A landscape with many peaks, sampled at points; each row gives a point and its height.
A climber steps from a point to the highest of its 2 nearest points, and stops where none of them is higher. Distance is the straight distance between rows; heights are no part of it.
Z_700: [-14 -38  -8   3  34  17   9   8  -4 -11  -6  13  24 -14  10  16   7 -22
  -5  -8   2]  h=254
Z_502: [-29   1  -5  -8 -11   1 -10  -6  13  10  11  15   9  -9 -25  24   4  -8
  -5   0   8]  h=305
Z_205: [  3   4  18  -9 -25 -18  -6  -5   6  14 -42  -9  22 -13  -2  -7 -15  -7
  40  19   9]  h=467
Z_104: [  5  11   6 -12 -24   9   6 -11  11  13   9 -32   9 -14  10 -36   3  -7
  25  25 -27]  h=348
Z_350: [ 18  17  -8  -2  31 -19 -13 -11 -33  13  32 -14  14  25  14  -9   2  27
 -34   2  26]  h=105
Z_568: [ 12  36   9 -22 -26 -18  -6  -9  11  25  14 -25  -9  16   7 -25 -14  27
   0   8  -8]  h=378
Z_32: [ 16 -12  -3  -2  20  37  19  -8 -20 -17 -21  15 -15  -9 -39 -35 -10  -1
 -16  31  12]  h=287
Z_9: [  0  21  27  10 -48 -13 -11   7  11  -2 -19 -19   6 -11   0 -20  -4  -1
  10  16   3]  h=548
Z_329: [  0   4  -9  17   4 -22 -26 -24 -24  -3  40  17 -16  11  11  10  11 -17
  21 -22  15]  h=87
Z_157: [  0 -24 -10  27   8   1 -27  -4 -29 -12  -5  42 -21  -2  13   5  10  -7
  22 -52  -1]  h=634
Z_354: [ -1 -42 -24  19  16  14  -1  -6 -27 -21  -1  33 -36 -11   1 -11   0 -21
   8 -34  10]  h=611
Z_835: [-21  13  17 -25 -28 -21  -8   0   2  30 -15 -14  21  -9   3   7 -20  -9
  35  -1  13]  h=403
Z_419: [ -7  25  14  14 -19 -27  -6   2  14  29  19 -34   4  23  27  13  14  -5
  11   3 -18]  h=257
Z_333: [-23 -13  -2  37   1  28  30  23  22 -26   9 -11 -12  34   3   7   2   5
  -4 -11 -33]  h=499
Z_375: [-19   7   9   3   7  -5  -7   5   2  11  -7  33   0  20  15   2  17  -3
  15 -45  -2]  h=723
Z_698: [ 11  14  -5 -22 -26 -31   1  -6  23  30  10 -50  -8  21  17  -2 -37  19
  20  12 -30]  h=225
Z_871: [ 13  -1   6 -10  16 -36  -7  -5   8  27 -10  14   8 -15  18   9   9   4
   5  -7  -9]  h=533
Z_603: [-16  18  17  19 -10  -6 -17   6   5  15   7 -12   6   6  12  33  12  -9
  31 -12 -40]  h=423
Z_842: [ 13  18   5 -24  17  -8 -24  -9 -52  34  -4 -38   8   0  -2   2 -14  22
 -17  12  17]  h=478
Z_243: [ -8  -3  -9  -9 -50  10   0  13  52   7 -20 -22  15   0  21  -8  -4  15
  -6  12 -10]  h=168
Z_285: [ 37 -36 -39   2  29  17  -3 -12 -26  14 -27  25 -42 -12 -16 -28  -1  11
 -31  -8  16]  h=14
Z_933: [  5  -1   7 -13  -3 -13 -11   9 -16  -4  -8  -4  15 -25 -14   3 -14   3
 -17  10  31]  h=522
Z_685: [-22  15 -27 -22 -10  -3 -10 -10   9  15  34  -2  12  12 -24  13   8  10
 -17   2  22]  h=258
Z_280: [-12  -8  -4   8  10  15  33  16   7 -17 -30  43 -36   6 -27  19  -5  -6
  24 -33  -5]  h=452
Z_942: [ 15  31 -13 -27  17 -22 -13 -15 -33  31  31 -31   7  16  13  -3 -11  21
 -11   3  22]  h=294
Z_642: [  0  16  31   0   8  13  -4 -14   4   6  16   4   3 -10   0   2  -1 -15
 -13  23 -24]  h=561
Z_673: [ -5   8 -26 -21  -3   1   5  -2  -4  -2  19  -1  -7  20 -13   4  13   1
 -30 -11  52]  h=197
Z_998: [ 18  26  17 -17 -10  -9 -25  -2 -34  30 -11 -52   8   1 -15   6 -16  26
  -7  35   2]  h=658
Z_649: [ -1   5   5   6   6 -21  -1   6  13  20 -12  30 -10  -2  16  -5  26   5
  -1 -23   7]  h=632
Z_360: [-17 -12 -19  23  29  13  26   6   2   9 -27  31 -38   7 -18  36  -3 -16
 -10 -14   3]  h=466
Z_775: [ 11  -7  21  -9  -9   5   0  11  13  -6 -42 -25  41  -6  37  16 -17 -11
  44  17 -31]  h=163
Z_420: [ 16   2   7 -16   7 -48 -15  -9 -18  21   1  -5  -3 -22  16   5 -10  -6
  25 -18  12]  h=435
Z_565: [ -9 -17   0  -2  10  38   2  10  -4 -22 -25  23  32  -3 -14  12  13 -17
  32 -11 -28]  h=232
Z_234: [ 12 -19  -2   3  16   7  -4 -13 -18 -25   7  11  -2 -26   8 -10  14 -24
  31  -4 -15]  h=588
Z_805: [  6   3 -17 -18   5  15   2   2 -21   3 -10   3 -19   3 -18   0  19  -7
 -46   4  39]  h=153
Z_781: [-12  -8  -4   1 -12  14  24  21  28 -29 -28  34 -13   8 -19  -1   4   2
  11 -22 -10]  h=432
Z_147: [  5  -1  -4 -11   5  34  15  -9  -1 -15  12   1   2  -5 -21 -35  -1   8
 -25  21 -10]  h=301
Z_657: [-23 -11  13  32  -4 -16  -3  24  11   7 -19  12  -6   8 -35   2   5  10
 -21   0  10]  h=587
Z_122: [  6  15  18  17   7 -28  -7 -10  -7  -1  34   3  -4   6  12 -19   4   0
  18 -17   2]  h=165
Z_6: [-13  -5   9   0  -5 -23   4  22  14 -17   5 -10  22  -7   0  16 -17  13
 -24   2  16]  h=695
Z_609: [-13  -4  -1  -8 -41  22  -4  11  37   3 -30 -15  28 -13   6   8   9  -8
  13  21  -5]  h=129
Z_959: [ -6  -6 -10   9  29   8  24   0  -2   0   6  16 -37   7 -33  20  -4 -12
 -30   8   8]  h=479
Z_386: [ -5  -3   0 -18 -26   9  20  15  43 -34  -7   9   0   3   5 -20  -3  17
   6  -8 -19]  h=370
Z_593: [ 23  -5  -8 -11  25 -26  10  -7 -13  20  22 -44  17 -12  26   1   0  -3
   7  10  -3]  h=396
Z_393: [ -8  -1   6   4  28  16  19 -11  14   1  23  17 -12  -3 -19  24   6  -6
 -19  11 -26]  h=507
Z_13: [ 19  32  24   7   2 -37  -1  -1  -4 -13  22   4 -10   3   4 -16   6  16
 -23   1  21]  h=289
Z_64: [  2  -7  -8  -7 -30  -2   4  15  49 -17  -2 -15  11   1  32 -11  -6  25
   4  -5 -36]  h=262
Z_319: [  4 -20 -45  22  17   7   5 -12 -19  25   5  25 -43  20  -6   0   7  -7
 -23 -18  26]  h=32
Z_425: [-18  -5 -23  25   4  12  33   7  24  -8  18  -4 -14  44 -12 -19  11   1
  -2 -10  -4]  h=446
Z_402: [ 27  37  17 -30 -27  -7 -14  -4 -11  15  -8 -55  -7   7  -2 -10 -32  31
  -5  33  -6]  h=527
Z_843: [-18  16  25  -3 -32  32 -13   4  16 -30  -8  -3  26  -4  18  10 -29   4
  22   3 -34]  h=758
Z_346: [ 22 -30 -57   6  13  22   4  -9 -34  16  -9   9 -56  14 -18 -10   6   8
 -38 -18  37]  h=22
Z_495: [-24  26  16   6 -17   3 -10  11  14  -2   4   4   9  17  18  22  17   5
  19 -34 -20]  h=564
Z_950: [ -1  12  11   2 -19   2  -3   2  14  20   5 -45  12  -1  25  -2  -7  -5
  -7  28 -19]  h=417
Z_960: [  0  -2   1 -36   8   1 -20 -21 -14  10   6  15  15 -34   4  23 -25 -23
   9  -1  13]  h=302
Z_519: [ 18  -2 -20   5  42  -7   3   5 -30   7  15 -18   5  16  19  -9  26  13
 -40   1  25]  h=210
Z_222: [ 21 -10 -21  14  24 -32   4   4 -19  20  21 -33  11  -3  18  -6  29  -7
 -18  15   7]  h=313
Z_429: [  2 -11  22  -5  15  12  10   0  18 -17 -30  29  12 -14 -13  -6 -16   5
 -10  23   3]  h=260
Z_225: [  8  14  28   4 -26 -12  11  14  13 -18   1 -11  -8  -2  21 -11  18 -12
  10   1   2]  h=664
Z_865: [ -2  -4 -24  11   4   0  15  15  12 -42  18   9 -13  29  -8   7  26   5
  29 -32 -23]  h=366
Z_586: [-17  10   5 -20 -26 -26  -5  12  -2  33  -6 -27  20   6   5  -4 -27  14
   7  -7  25]  h=275
Z_494: [ 16   0  -2 -25  25 -14  12  -6   6  -4  32 -22  20 -18  22  15  -3  -4
   5   7 -28]  h=480
Z_995: [  4   5  -7 -17 -10  20   9 -11   9   9  18  -4   3 -12  -8 -48  13   3
  -1  13 -19]  h=322
Z_366: [  3 -14 -31  25  22 -10 -18 -25 -25   9  35  18 -20   9  -2  -2  12  -7
 -12  -9  18]  h=51
Z_459: [ -1  -3 -49  16   4  -3  24  -1  19 -18  31  17 -27  37 -17  -4  28  -1
  16 -16   5]  h=411
Z_109: [-10   9  36  12 -17  30  -5 -12  19 -14  -7   3  24  -8   3   3 -14  -9
   6  38 -32]  h=628
Z_24: [ 28 -11 -14  -3  21  17 -17 -16 -43   0 -23  30 -46  -2 -29 -23  -1  21
 -33   3  23]  h=3
Z_823: [ 26  -9  -6  -8   0 -28 -24 -10 -29   4  -9   3  -7 -32  11  -4  -7  -7
  -4  -4  33]  h=447
Z_335: [  2 -12   0  -1  12   7   9  -2  -2 -27  32  -9  10 -11   8  10   9 -14
  17  -4 -26]  h=552
Z_432: [-10  -2  25  28 -16  16  21  21  18 -40  -5  -5 -17  13   5  -6  12 -10
  -6   4 -14]  h=563
Z_43: [ -7 -25   0 -10  26   6 -10 -10 -10  -5 -20  39  15 -32   4  25  -7 -21
   8  -6   1]  h=272
Z_528: [-27  26  25  -7 -38   9 -11   9  29 -15   8   1  17   9   8  10 -18   5
  14 -10  -9]  h=531
Z_58: [  6 -15  16  22  20  30  12  -8   2 -25 -33  36   3  -7 -27 -29 -21  -5
   6  26   9]  h=279
Z_251: [  2   7  28  32 -10  -8   2  13   9  -3 -21  -1  -1  -2 -19 -11   1  23
 -30  27   0]  h=707
Z_552: [  1  -6  10 -12   1  29  -4   0   2 -15 -22  -2  46 -15  12  21  -1 -16
  45   9 -39]  h=208
Z_189: [-28   9   9 -23 -20  10 -12  -4   2  16  -5   6  25 -19  -8  21 -18 -19
  15   3  18]  h=342
Z_652: [ 14  20  22  16   1 -16 -12   8 -10  -2  13 -24   1   9 -12  -7   4  28
 -42  20   9]  h=477
Z_51: [ 10 -24  -2   6  10  24  -5 -22 -33 -23   4  32 -19 -22  14 -11   2 -39
  10 -12  11]  h=601
Z_343: [-15 -38 -13  14  27  30  23  18   3 -19 -27  22  15  -8 -16  23   0 -20
  19  -5 -14]  h=242
Z_430: [-16  -5  -2  20  -6 -30   4  19  15  -3   7   1   3  12 -22  18  10  19
 -30  -7  30]  h=642

For each start below, name the point where the climber stops.
Z_243 | Z_843
Z_58 | Z_950
Z_700 | Z_225
Z_24 | Z_251
Z_335 | Z_375
Z_285 | Z_251
Z_685 | Z_225

Call two points neighbours if one is among the 2 nearest of the other. Go from one point of each pair to the other, from neighbour to neighbour, staying as high as possible. Name the lowest point that can't be avoided.
Z_843 and Z_375 | Z_528
Z_6 and Z_251 | Z_657
Z_6 and Z_375 | Z_420

For each start below, name every point that the climber comes to, in order.
Z_593 | Z_494, Z_335, Z_234, Z_51, Z_354, Z_157, Z_375
Z_552 | Z_565, Z_343, Z_700, Z_43, Z_960, Z_189, Z_835, Z_205, Z_9, Z_225
Z_673 | Z_685, Z_502, Z_189, Z_835, Z_205, Z_9, Z_225
